The views of a scene show one set of named points, each view turned or mirrored, and shifted as a whole, with a little noise and some points left out.

Scene 1
View 1
z465: [ -6.2  -4.0  -5.7   1.5 -22.5 -20.5   9.8   6.6   6.1   9.1   1.2  11.7
   2.1  -8.3 -21.4  10.1 -22.7  -0.4  19.2 -10.9 -12.1]
z280: [-20.6   2.7   0.9  -4.5 -26.6 -31.6   4.6   6.9   2.4   5.9  -3.9  18.0
  -0.2  -9.2 -26.0  11.4  -6.4 -14.0  17.9 -12.6  -5.2]
z669: [-39.8   5.9  -9.6  -0.1 -26.3 -34.5  15.2  14.8  16.6  -4.5   0.5  15.7
  11.1  -6.4 -30.9   6.1 -14.7 -21.9  16.2   7.1 -13.2]
z738: [-38.6  13.3   1.4 -10.5 -30.4 -44.2   2.2   7.6   0.2  -1.3 -10.0  23.6
   0.0 -11.1 -27.1  11.4   4.4 -26.9  16.8 -10.8  -1.0]
z896: [  3.3  -9.1  46.4  -4.7 -12.4 -30.6 -36.7   1.2 -27.6  21.9  -2.5  24.4
 -16.1   6.4 -18.6  14.8  49.8 -17.8  11.8 -39.8  19.5]
z982: [-16.8 -11.1  14.3   9.9 -10.6 -21.9  -4.8  16.9   7.2   5.8  14.4   9.9
   6.7  11.3 -26.3   6.7   7.8 -14.4  11.2  -1.8  -6.5]
z359: [-10.5   6.7  17.9 -15.6 -30.1 -37.5 -11.8  -3.6 -19.0  13.5 -18.2  28.0
 -14.4 -13.1 -19.6  16.6  15.5 -16.2  20.1 -36.2  10.1]
z635: [-19.7  -0.7  -3.0  -0.1 -22.7 -26.7   8.9   9.1   7.4   4.6   0.2  14.2
   4.3  -6.3 -25.1   9.5 -14.1 -10.5  17.8  -5.5 -10.7]
z603: [-16.7   6.6   1.3  -9.5 -29.3 -32.9   2.6   3.0  -3.5   8.2 -10.1  21.7
  -5.2 -12.6 -22.7  12.9  -6.6 -11.6  19.7 -20.4  -1.9]
z68: [ -2.9  -1.6  14.3  -6.0 -23.0 -26.8  -8.1   1.5 -11.7  15.0  -6.9  20.6
  -9.0  -7.0 -18.7  14.4   6.9  -7.6  17.5 -29.1   3.2]
z292: [-43.5  -0.5 -27.0  11.6 -19.7 -23.1  31.3  24.3  36.4  -9.2  15.3   4.3
  24.9  -1.9 -33.3   1.8 -43.2 -13.3  13.8  28.8 -31.1]
z439: [-19.4   0.8  -9.0  -0.6 -24.4 -25.2  13.8   8.7   9.7   4.8   0.3  13.5
   5.9  -9.1 -25.4   9.0 -22.5  -7.6  17.8  -5.5 -13.3]
z211: [-32.1   1.3 -15.7   2.1 -23.9 -27.1  21.5  15.3  21.1  -3.4   6.0  10.4
  12.9  -6.4 -29.8   6.1 -28.7 -12.5  15.8   9.5 -21.4]
z621: [-25.4  11.5 -16.7  -9.7 -35.1 -32.4  19.2   3.6   8.2   1.6 -12.1  19.9
   0.9 -19.6 -24.6  11.1 -28.8  -9.8  22.5  -9.7 -12.2]
z27: [ -6.0 -14.2  16.4   9.0  -9.7 -18.5  -6.5  12.6   3.2  11.9  11.9  11.0
   3.7   7.9 -23.4   7.9   6.9  -7.9  11.4  -8.5  -6.9]
z745: [  3.8 -16.0   2.3  10.1 -11.4 -10.7   4.6  10.7   8.2  14.5  13.4   6.0
   5.3   4.1 -19.7   8.1 -17.4   4.8  15.3  -7.2 -13.8]
z893: [-45.4   4.5   0.0   0.1 -23.3 -39.5   6.2  17.1  13.5  -5.3   2.6  16.4
   9.9  -1.4 -31.3   7.2   0.8 -28.9  13.7   6.5  -8.8]
View 2
z738: [-33.2   3.6 -14.3  20.5  -2.2  14.5  -4.5  16.3  11.0  13.6   6.9   8.4
   4.8   2.1   0.6   1.6 -14.2   1.5  12.6  19.0 -24.1]
z359: [-20.0   2.2 -24.1  18.5   9.8  -2.7  16.5  21.4  11.1  21.4 -17.8  38.5
  -2.6   5.5  13.8   0.9  10.1  12.6  19.5  43.0 -20.2]
z745: [-13.3   2.9  -5.9  -2.6  -3.4  -5.5   8.7  -5.0 -32.3 -18.3 -10.1   8.4
   2.4   3.3  35.2  18.8  -8.9 -18.9   3.0  28.6 -42.8]
z465: [-17.0   5.2  -7.8   5.6  -6.7   3.2   3.8  -1.2 -20.9  -5.2  -7.8   8.9
   4.9  -0.4  22.6  19.5 -10.9 -14.6   6.2  26.7 -37.9]
z982: [-26.9  -2.6 -12.2   2.1   4.6  -5.6   8.3  10.2 -16.2 -19.6   7.6  -0.2
  -2.1  14.3  31.9  -3.1 -16.5  -8.6   1.8  19.8 -37.2]
z603: [-21.3   4.9 -12.9  15.6  -3.5   7.5   2.2   8.8  -1.4  11.5  -8.5  18.9
   4.7  -0.5  10.4  13.2  -4.6  -3.4  12.5  29.3 -27.5]
z211: [-26.6   7.9   0.1   9.6 -16.8  16.9 -13.0  -5.2 -18.5  -6.9   8.6  -9.9
  12.0  -5.4   8.8  23.2 -28.2 -22.1   2.1   8.1 -38.9]
z68: [-18.6   0.5 -18.9  10.7   6.7  -4.9  13.6  14.3  -2.5   5.9 -13.6  28.6
  -1.8   5.6  21.9   4.9   2.7   3.0  13.4  37.3 -27.7]
z635: [-22.7   4.9  -6.5   9.6  -8.4   8.4  -1.3   1.9 -13.1  -0.9  -0.9   4.7
   6.7  -0.4  14.8  16.7 -14.7 -11.8   6.1  20.2 -34.9]
z27: [-22.1  -0.9 -12.4   1.5   5.4  -9.8  12.3   8.2 -19.4 -17.7  -0.6   8.0
  -3.5  12.2  35.7   0.1 -10.1  -7.8   4.1  26.5 -36.8]
z621: [-22.4  10.4  -4.1  16.6 -18.2  20.3 -10.1  -2.4  -6.7  13.5  -6.8   8.9
  13.2 -12.4  -1.3  29.5 -13.6 -13.6  11.4  20.4 -31.4]
z893: [-37.1   1.5  -9.0  17.2  -7.5  17.1 -10.9  11.4   2.0  -0.4  19.4  -8.8
   6.9   3.4   3.1   2.3 -27.3  -7.2   5.6   6.6 -29.8]
z669: [-31.7   4.9  -5.2  13.7 -11.9  18.6 -12.2   3.0  -7.5  -1.1  13.1  -8.2
   9.9  -1.5   3.9  12.7 -25.8 -12.8   4.6   7.8 -34.1]
z896: [-24.4  -9.5 -33.2   9.4  28.9 -24.9  33.2  35.7   9.1   0.1  -9.8  39.3
 -16.0  26.7  38.5 -28.3  14.0  20.6  15.6  47.5 -20.4]
z292: [-29.3   8.7   7.6   6.0 -26.1  24.1 -22.8 -14.8 -28.6 -18.4  19.0 -29.2
  16.5  -8.8   9.6  29.1 -42.1 -32.4  -4.2  -5.0 -45.0]
z280: [-23.8   5.3 -11.1  13.6  -4.3   7.7  -0.3   7.7  -5.0   4.4  -2.7  10.3
   3.4   0.8  12.5  11.7 -11.3  -6.0   9.6  23.4 -30.1]
z439: [-21.6   7.6  -4.9   9.9 -11.2  11.4  -4.3  -1.9 -16.9  -0.3  -2.5   4.6
   9.1  -4.6  12.2  21.8 -15.3 -15.5   6.9  19.8 -36.0]
View 3
z745: [ -1.7   5.8 -29.1 -30.8  14.4  11.2   2.9  -1.5  21.6  16.8   3.7  -8.7
  23.5  -8.9  18.8  17.7 -24.5 -22.8   3.8  -5.6 -20.8]
z359: [  1.2  -1.4 -31.2  -6.3   0.5  -5.0  20.0  -0.4 -22.1 -10.3 -45.5 -14.0
  24.3  -9.2  16.9  36.8 -63.1 -28.0  13.5  27.0 -11.2]
z603: [  4.7   2.6 -27.8  -4.6  12.2   3.8  17.2  -5.4 -10.1 -13.3 -17.6 -12.7
  25.2  -8.4  15.1  15.3 -40.2 -25.1  19.5  12.7 -13.6]
z896: [ -5.7 -12.1 -46.7 -16.2 -22.8  -6.6  10.1  15.7 -20.1   0.0 -47.9 -12.4
  12.2   2.4  14.3  82.3 -66.5 -34.9  -3.0  17.3 -22.3]
z738: [  9.4  -1.4 -36.5   7.7   7.6   5.3  20.8  -2.3 -19.6 -36.2  -8.3 -13.6
  19.8  -2.9   8.3  18.2 -31.3 -30.1  26.6   8.1 -19.1]
z982: [  1.3  -1.9 -41.0 -18.3   0.2  10.2   5.1   5.9   8.5  -6.3   6.0  -9.3
  13.6   0.9  11.2  36.3 -23.0 -31.7   7.6  -9.3 -28.5]
z669: [ 10.7   3.5 -32.1   1.3  16.4  12.7  15.0  -6.5  -0.8 -32.0  16.1 -11.8
  20.1  -3.2   9.8   2.7 -13.5 -27.1  27.4  -6.1 -22.4]
z68: [ -0.2   0.4 -31.8 -13.7   3.9   0.0  13.9   1.4  -8.5  -0.8 -28.1 -11.7
  22.9  -6.6  17.2  34.6 -50.7 -26.7   9.8  14.7 -14.7]
z635: [  5.9   3.7 -28.8 -10.1  15.2  10.5  13.6  -5.2   4.3 -11.6   2.5 -11.1
  23.6  -7.6  14.0   8.6 -25.0 -25.2  18.8   0.0 -19.7]
z893: [ 10.5  -1.9 -38.5   6.8   9.3  11.6  16.3  -2.7  -8.4 -41.2  12.2 -12.6
  16.3   1.2   7.0  12.3 -14.7 -30.4  27.5  -5.7 -25.8]
z292: [ 12.7   9.2 -28.9  -8.2  29.7  24.2   8.0 -10.9  23.0 -24.1  46.7  -9.3
  22.0  -4.0  10.1 -22.0  12.9 -22.5  28.1 -22.9 -25.9]
z27: [ -1.1  -1.7 -38.0 -24.2   0.7   8.4   4.8   5.5   9.5   3.6  -1.4  -9.1
  16.0  -1.3  14.1  37.8 -30.1 -28.2   2.3  -5.3 -25.3]
z465: [  2.6   6.7 -25.3 -18.1  19.3   9.9  10.4  -7.1  10.1   1.8  -2.1  -9.6
  27.7 -10.7  17.2   5.2 -29.9 -20.8  13.9   2.2 -15.1]
z280: [  5.6   1.7 -31.2  -6.2  11.5   6.5  14.7  -3.5  -4.6 -16.7  -7.3 -11.5
  22.8  -6.8  14.6  15.2 -33.1 -26.1  18.5   6.8 -18.2]
z439: [  6.6   5.6 -26.3 -10.3  20.6  10.7  13.9  -7.8   5.1 -10.4   4.3 -11.0
  26.0  -8.9  16.1   1.6 -23.2 -23.2  20.6   0.2 -16.3]
View 4
z439: [-14.2   5.7  -7.3  14.1  -2.6  -7.1   8.6  -7.7 -36.0  10.2  -4.2  14.0
   4.8  11.4 -23.2  15.0   8.8  -4.5  17.8  26.0 -22.8]
z669: [-15.7   7.1  -7.9  19.1   2.2 -12.2   8.9  -6.9 -34.4   7.2   4.3  35.6
  -1.2   5.8 -25.8  28.3   1.0  -1.0  22.8  34.0 -10.7]
z896: [ 16.6  -9.0  29.4   6.1  -5.8 -40.4  42.7   7.2  24.7   3.5  28.9 -24.5
  11.1  15.2  -2.3 -14.8 -13.5 -19.0 -28.6  58.4 -28.8]
z211: [-25.0  14.1 -13.3  16.5   0.2  -5.6   2.5  -7.3 -41.6   8.6  -4.3  32.6
   2.5   5.4 -26.8  28.9   5.8  -3.0  25.4  23.0 -16.7]
z465: [-14.3   8.1  -5.1  11.5  -5.2  -7.3   8.7  -5.9 -33.3  10.6  -6.8   0.9
   7.6  12.8 -21.0   7.2   9.3  -8.9  12.2  20.9 -29.1]
z982: [-23.6  19.5   5.0   7.8  -6.0 -22.9  15.8   2.3  -9.7   2.9  11.2  11.2
   6.9   4.0 -14.9  18.9  -7.8 -19.6  -4.8  33.6 -18.7]
z738: [  3.8 -11.3   0.2  21.9   6.6 -19.4  20.5  -8.0 -24.6   7.7  14.2  32.4
  -3.8  11.2 -22.5  19.3   0.6   5.1  20.2  48.0 -11.3]
z621: [ -1.2  -7.6 -10.1  20.9   2.6  -2.9   9.7 -12.1 -44.1  12.7  -6.8  18.0
  -0.1  15.5 -26.3  11.7  14.0   6.2  29.8  29.2 -22.5]
z893: [-10.9   2.5  -3.1  21.3   4.9 -18.7  14.0  -5.6 -26.4   5.0  14.2  41.7
  -3.0   4.4 -24.2  30.3  -3.5   1.0  20.4  43.2  -7.0]
z68: [  7.1  -6.6   9.1  10.5  -5.2 -19.9  25.0  -3.5 -10.2   8.6   7.9 -10.2
   7.1  17.1 -12.7  -5.7   3.3  -9.0  -0.7  39.8 -30.2]
z745: [-27.3  22.2  -3.6   4.3 -10.5  -8.2   7.4  -1.3 -24.3   8.9  -6.1  -6.5
  12.3   7.5 -16.5  10.3   4.9 -21.2  -0.8  14.5 -32.0]
z359: [ 26.3 -22.9  14.7  15.6  -0.2 -22.8  33.2  -5.4  -7.7  10.4  13.1 -13.8
   5.0  22.4 -11.7 -16.2   4.5  -1.0   1.1  49.5 -30.3]
View 5
z982: [ 12.6  24.7  -4.3  33.9   2.7  -6.9  23.3  29.7  -7.6  26.3  23.4  28.9
 -17.0  -2.5  -2.9 -10.1  20.2   0.0 -10.1  -1.8   3.2]
z621: [ -0.2 -18.6  -6.2   9.0  -4.7 -23.6  15.4  -9.8 -10.6  -2.1  11.2  17.3
 -29.4  12.1 -21.3   2.7  14.2  -0.1  -8.3  -7.7   8.0]
z896: [ 20.0  87.1 -14.3  13.6  30.0  -1.3  24.3   4.8  34.5  37.0  21.7  37.4
 -28.8  -8.4  -5.6 -10.7   8.2  17.5  20.8 -18.0  -6.5]
z292: [ -0.1 -46.1   6.4  40.2 -25.9 -18.4  18.5  29.4 -41.4   3.6  20.7  13.5
 -11.2  10.8  -7.7  -2.9  27.6 -15.4 -30.6  10.5  11.7]
z669: [  1.7 -10.3   6.7  30.3 -15.2 -16.1  16.3   6.7 -13.6   5.0  17.0  15.6
 -13.9  14.9  -8.7  -3.5  21.6  -4.3  -7.0   4.6   7.0]
z738: [  2.7  15.0   6.3  21.1  -6.3 -15.4  13.2 -12.3   6.5   5.0  15.6  15.9
 -16.1  17.2  -9.8  -4.6  16.3   5.1  11.0  -0.4   2.2]
z27: [ 13.6  27.4 -12.1  26.3  11.1  -6.2  25.0  28.7  -5.7  28.5  21.8  31.6
 -26.0  -8.4  -7.6  -8.7  18.1   1.7 -11.8  -7.4   3.4]
z211: [  1.2 -24.0   0.7  28.0 -13.4 -18.0  17.7  15.2 -24.3   5.5  17.8  17.9
 -18.6   9.3 -10.8  -2.5  20.6  -6.0 -19.2   2.1   9.8]
z635: [  5.7  -1.5  -6.5  19.4  -0.9 -16.0  19.9   9.2 -10.1  11.5  16.5  23.1
 -26.0   4.7 -13.5  -1.4  16.0  -0.1 -10.6  -5.8   6.6]
z603: [  5.7  12.8  -8.8   8.8   6.1 -17.4  18.1  -7.3   2.8   9.0  13.2  24.4
 -29.9   5.9 -16.9  -2.0  11.2   5.8   1.7 -12.3   4.1]
z280: [  4.4   9.7  -5.2  16.4   1.9 -16.3  17.8   0.9  -1.9  11.2  15.2  22.7
 -24.7   6.5 -12.9  -2.2  15.6   3.2  -2.3  -6.6   4.7]
z465: [  6.8  -3.9 -15.6  11.5   7.1 -17.0  21.8  11.7 -13.8  13.2  14.6  27.3
 -34.3  -3.3 -16.8  -0.4  14.5   0.8 -16.6 -11.9   7.4]
View 6
z635: [  6.8  22.4  -0.3   9.9  -1.4   7.7  -5.8  -2.2  12.4   4.7   0.6  -2.6
  -5.1  -5.5 -18.3 -12.6  12.6  11.0 -15.8   7.7  -6.4]
z745: [  1.2   9.9  -3.3  17.6   5.3  14.1  17.0  -4.9  19.4   5.2 -14.9  -7.7
 -18.9 -14.3  -8.7 -20.0  21.1  -0.3 -15.9   3.1   7.2]
z669: [ 10.5  41.4   4.4  14.0  -5.2  -4.8 -20.5  -0.5   6.8   3.2  10.5  -8.8
  -0.9   5.4 -22.3  -9.5   4.7   7.7 -14.2   7.3 -13.6]
z738: [ 14.9  23.9  -3.6  -1.9 -11.7   3.4 -33.7   4.1  14.6   4.2  20.5   5.0
  10.2  -2.6 -20.7  -8.1   5.9  25.5  -2.7   5.9  -4.8]
z68: [  9.7  -5.2 -11.0  -7.4  -5.4  22.8  -8.5   3.7  25.7   6.9   5.9  12.1
   3.0 -21.6 -11.0 -15.6  17.0  26.9  -2.1   3.3  13.7]
z982: [ 10.6  18.2  -6.8  18.3  -3.5   4.5  -8.0   2.4  25.8   1.8   2.7 -14.2
  -9.4  -9.0  -6.5 -17.7  16.9   0.0   0.5 -10.2  18.2]
z27: [  7.9   8.1  -9.1  13.1  -0.8   9.9  -0.3   1.4  28.4   3.9  -2.1  -9.0
 -11.5 -14.5  -4.8 -19.6  20.1   3.4  -0.7  -7.5  21.1]
z292: [  3.3  62.0  13.6  34.9   3.2 -15.4  -5.2  -8.0  -3.8   1.1  -5.0 -26.7
 -17.7  14.5 -25.5 -10.3   6.1 -14.3 -30.5  10.2 -29.2]
z359: [ 11.6 -12.9 -12.8 -21.5  -9.2  27.2 -19.0   5.3  25.9   8.9  13.9  24.2
  12.7 -25.8 -12.7 -14.4  14.4  41.8   2.1   8.1  12.2]
z603: [  8.8  10.4  -4.3  -4.6  -4.8  15.3 -13.7   1.7  15.8   6.6   8.0  10.7
   4.0 -12.5 -18.6 -11.2  12.0  26.4  -9.9  11.3  -4.4]
z893: [ 15.5  40.5   1.9  11.0  -9.0  -7.4 -32.0   3.0  10.8   2.8  18.9  -9.4
   4.2   5.7 -20.9  -8.3   3.6  11.1  -6.5   1.6  -7.5]
z211: [  4.9  41.7   5.8  22.1   1.8  -3.9  -3.9  -5.3   5.0   3.0  -3.0 -14.7
 -12.2   4.9 -21.2 -12.4   9.7  -3.1 -22.6   8.4 -17.5]
z280: [  9.4  16.4  -2.9   3.2  -4.3  10.0 -15.2   0.6  15.3   5.4   6.9   3.4
   1.8  -7.7 -17.9 -13.0  10.8  18.8 -10.0   7.1  -2.4]
z439: [  4.5  24.9   2.6   9.8   0.9   7.3  -4.3  -3.5   9.0   5.4  -1.1  -1.5
  -6.5  -4.1 -20.2 -11.4  12.0  10.3 -18.8  12.6 -12.7]
z465: [  2.8  15.2   0.3   8.0   3.4  13.9   5.6  -4.9  12.6   5.5  -7.9   1.7
 -10.1 -11.6 -16.2 -14.4  16.1  10.8 -19.7  12.7  -7.2]
z621: [  4.6  23.6   3.0   1.8  -1.5  10.7  -7.3  -4.5   4.6   6.5   1.4   7.7
  -1.4  -5.7 -25.2  -8.8   9.1  21.0 -23.5  19.7 -21.9]

Which points are out of place in each view (at most two, in the order of its rows)? Write - if all are in place.
view 1: z359, z893
view 2: z465
view 3: -
view 4: z738
view 5: -
view 6: z211, z621

Scene 2
View 1
z272: [  6.3  10.2  -0.7  -8.7   3.4 -12.0   3.3  10.1  -5.8 -17.1  13.6 -15.8
  -1.7   4.9  -6.0 -17.2 -17.3  -1.3  16.0  -2.0  -2.4]
z917: [ 14.6  32.9  31.5 -26.0   7.9  -2.2   0.2  10.8 -34.8 -15.4  16.4  20.1
   1.2 -21.0  -7.6  24.7 -21.7  11.3  28.9  -7.8 -12.1]
z260: [ -2.3 -15.8   6.8  -4.7 -16.7 -12.3   7.9   4.1   3.0   6.6  -2.4 -34.4
  -8.7  30.9   5.1 -27.9   7.7   4.9 -30.9  -4.4  -6.2]
z53: [ 10.3  16.6  41.7 -24.4  -6.4   5.2   8.6  -1.8 -33.2   2.3   4.9  16.0
  -9.0  -6.4   5.0  26.1  -7.4  18.0  -9.2 -11.4 -19.7]
z690: [  3.3  -1.5  27.5 -15.5 -13.2  -8.6   5.3   8.8 -14.8   4.4   0.1 -13.5
  -2.6  15.3   1.0  -1.0   6.9  15.3 -21.8  -7.0 -10.2]
z699: [  8.3  14.6   7.9 -11.8   4.0  -4.9   6.5   4.5 -13.7 -13.6  12.6  -5.1
  -6.2  -1.7  -2.0  -7.2 -21.1   0.7  13.0  -5.2  -8.3]
z536: [ 11.1  16.9  -7.4  -1.6   8.3  27.4  28.0 -34.2 -20.5 -13.1  13.0  17.4
 -31.0 -11.3  20.4 -12.7 -51.9 -15.4   9.0  -8.5 -21.5]
z283: [  9.3  12.9  36.1 -21.4  -7.2   0.6   8.2   2.7 -27.9   1.1   2.7   7.3
  -7.5   0.0   2.9  17.1  -5.4  16.0  -8.4  -9.0 -16.8]
z523: [  9.5  15.3   7.8 -10.6   3.5   4.9  12.3  -8.0 -16.9 -11.5  11.8   2.4
 -12.6  -4.0   5.0  -5.5 -27.9  -2.9   8.9  -6.5 -11.8]
z198: [  2.8   0.2  28.7 -18.7 -11.1 -19.0  -3.4  23.2 -11.6   1.0   1.9 -21.1
   5.7  16.0  -9.0  -0.8  12.5  17.6 -10.7  -4.7  -4.4]
z980: [  9.1   8.7  12.3  -9.6  -2.4  13.1  18.4 -18.7 -19.1  -4.0   6.3   6.2
 -21.3  -0.4  14.2  -3.7 -25.3  -1.1  -8.8  -9.4 -19.3]
z358: [ 13.7  20.1  54.7 -26.7  -9.3  25.5  19.8 -23.4 -50.2  10.4   0.8  39.8
 -21.9 -14.5  20.2  42.4 -16.8  18.4 -22.4 -17.8 -33.6]
View 2
z358: [ 46.2  18.2  16.9  -0.1   6.3  21.7   7.2   0.3 -17.9  40.8  -1.2   9.6
   3.6 -77.8 -31.2  -2.7  -0.4   7.7 -40.7   3.0  13.6]
z690: [ 28.8  -3.3  10.3 -12.7   0.5  25.8   8.7 -21.1  -1.8  22.6   8.5  21.7
  -3.3   8.8   4.8  10.2  -3.1 -11.0 -23.9  25.1  15.4]
z523: [ 13.0   8.1   7.7   5.3  13.2   0.2  -4.9 -13.9   0.7  31.9   4.4   4.5
  -8.4  -3.0 -10.6  18.2   9.7  24.5  -7.8  12.8  -6.2]
z980: [ 20.4  10.2  18.4   0.7  14.5  -3.1  -2.4 -14.2  -2.6  23.3   6.8  10.7
  -6.5 -13.4 -20.8  11.9  15.3  21.1 -19.4  11.8  10.4]
z917: [ 18.5  11.3 -13.6  13.4   5.1  27.2  -3.0  -3.3  -8.5  56.1  -3.7  -5.6
  -2.3 -33.1   3.4  18.0 -11.9  18.7  -3.4   9.2 -29.8]
z53: [ 34.4   8.2   5.3  -2.2   2.3  27.6   6.5  -8.5  -9.9  40.6   1.6  10.3
  -0.9 -37.0  -7.3   6.7  -6.3   1.0 -25.8  13.7   3.7]
z536: [ 10.6  18.3  21.8  13.0  25.6 -26.8 -12.7 -10.9   1.0  25.3   6.1   0.4
 -10.5 -19.8 -36.7  16.9  29.8  49.6 -10.0   1.0   0.4]
z198: [ 24.1  -7.7   0.8 -13.8  -4.3  34.4   9.4 -22.3  -0.6  27.3   6.6  20.8
  -2.7  20.5  18.1  14.9 -10.6 -17.1 -16.5  28.7   6.1]
z272: [  4.1  -0.5  -0.3   2.2  10.3   6.9  -4.7 -20.1   5.8  29.6   6.4   6.3
  -9.0  28.7   6.9  24.2   3.9  16.5   1.8  20.7 -12.1]
z699: [ 10.6   3.4   1.1   4.2  10.1   6.9  -4.8 -15.9   1.6  33.6   3.6   5.7
  -8.3   8.8   0.0  21.1   3.2  19.1  -3.8  15.1  -9.6]
z260: [ 19.7  -8.8  21.5 -20.1   5.1  11.0   6.9 -31.3   7.8   5.1  14.9  30.7
  -9.1  43.3   3.2  13.9  10.1 -10.8 -20.9  30.6  29.4]
z283: [ 31.5   5.0   6.1  -3.9   2.6  26.7   5.1 -11.2  -7.2  35.7   2.4  13.4
  -1.5 -23.3  -2.9   9.7  -5.0  -1.4 -22.1  16.1   4.4]
View 3
z260: [ 18.6  -6.7 -20.7   7.5  -9.7 -38.2  19.9 -37.5 -13.8  14.7  -8.7  -1.5
 -11.3 -30.9  -6.7 -40.0  24.8 -12.8  38.3  25.5  28.2]
z358: [ -0.6  17.3  38.9  10.5  -4.2 -15.5 -34.9  22.0  21.2 -59.4  28.5 -38.2
  16.0  -4.8  -5.8 -48.0  17.2   0.2   3.9   4.0  20.8]
z699: [  2.7 -33.8  -3.0 -13.6 -28.1 -14.8   9.1 -24.8  16.6 -21.9  -2.6  -4.6
 -19.9  -6.6  -1.5 -28.8  16.4  -2.0  24.6  21.9  18.0]
z536: [  7.5 -54.2  16.4 -26.4   0.0 -20.5  -4.8 -11.8  42.2 -62.1  -1.0 -16.7
 -16.3  -7.1 -30.6 -49.9   5.1  -3.0  32.5   5.3  25.8]
z690: [  7.3   6.6  -3.9   9.9 -21.2 -23.7   3.6 -19.7  -6.5  -1.1   4.3 -10.7
  -3.9 -17.9   4.9 -33.0  25.6  -6.0  20.8  23.4  21.6]
z917: [-15.9 -20.6  17.8 -10.3 -44.7   8.0 -11.7  -1.9  26.0 -43.8  16.8 -15.2
 -10.1  13.4  19.3 -17.6  19.2   8.4  -2.0  19.4   7.6]
z523: [  2.2 -34.3   5.5 -14.9 -21.1 -14.2   1.8 -18.2  23.7 -35.7   1.9  -9.9
 -15.1  -5.3  -6.2 -34.2  14.9  -0.2  22.4  15.8  19.7]
z272: [  0.7 -39.0  -6.2 -15.3 -33.2 -12.6  11.7 -28.0  15.6 -18.6  -4.3  -2.8
 -22.0  -4.9   3.6 -24.7  17.0  -0.1  21.6  22.8  15.8]
z980: [  7.1 -24.7  10.2  -7.8  -6.5 -23.1  -3.8 -11.9  19.8 -36.4   2.8 -16.4
  -9.0 -12.7 -16.6 -44.7  13.9  -3.8  26.9  11.9  23.3]
View 4
z198: [ -8.4  13.7 -11.6  -3.0   0.3   8.7  -8.9  -2.3  24.0 -28.3   4.5  14.2
  11.6 -12.3  -7.1  21.2  10.9  15.8 -16.0  -6.9  16.0]
z53: [ 11.5 -12.8  -6.4 -11.0  -6.7 -25.6  -6.3 -16.0  14.5  -2.7  17.1   6.1
  20.2  -2.9 -14.3  23.0 -12.7  28.4  17.5 -25.7  18.4]
z272: [-16.3  -3.0   0.9 -16.9  -2.7  14.2   6.1   2.0  28.2 -21.1 -30.7  11.8
  11.4   9.5 -33.6  15.7  -5.9  -0.3   0.0   7.6  16.5]
z523: [ -3.8 -14.2   6.4 -19.2  -8.9  -6.4   8.5  -6.8  19.9  -6.7 -23.0  10.4
  15.2  15.9 -35.3  16.4 -18.0   8.8  17.4  -4.1  13.4]
z283: [  6.1  -7.7  -6.2  -9.7  -3.7 -15.2  -6.2 -11.8  18.7  -8.5  12.2   6.1
  18.6  -3.9 -16.6  22.5  -8.1  22.4  12.4 -19.0  20.5]
z699: [ -9.0 -10.2   1.0 -17.2  -3.4   3.4   5.0  -2.3  25.4 -13.9 -23.0   6.5
  14.5  10.0 -32.9  16.1 -11.0   5.3   9.3   2.1  19.3]

Which points are out of place in each view (at most two, in the order of its rows)? Write - if all are in place.
view 1: -
view 2: -
view 3: z699, z272
view 4: z53
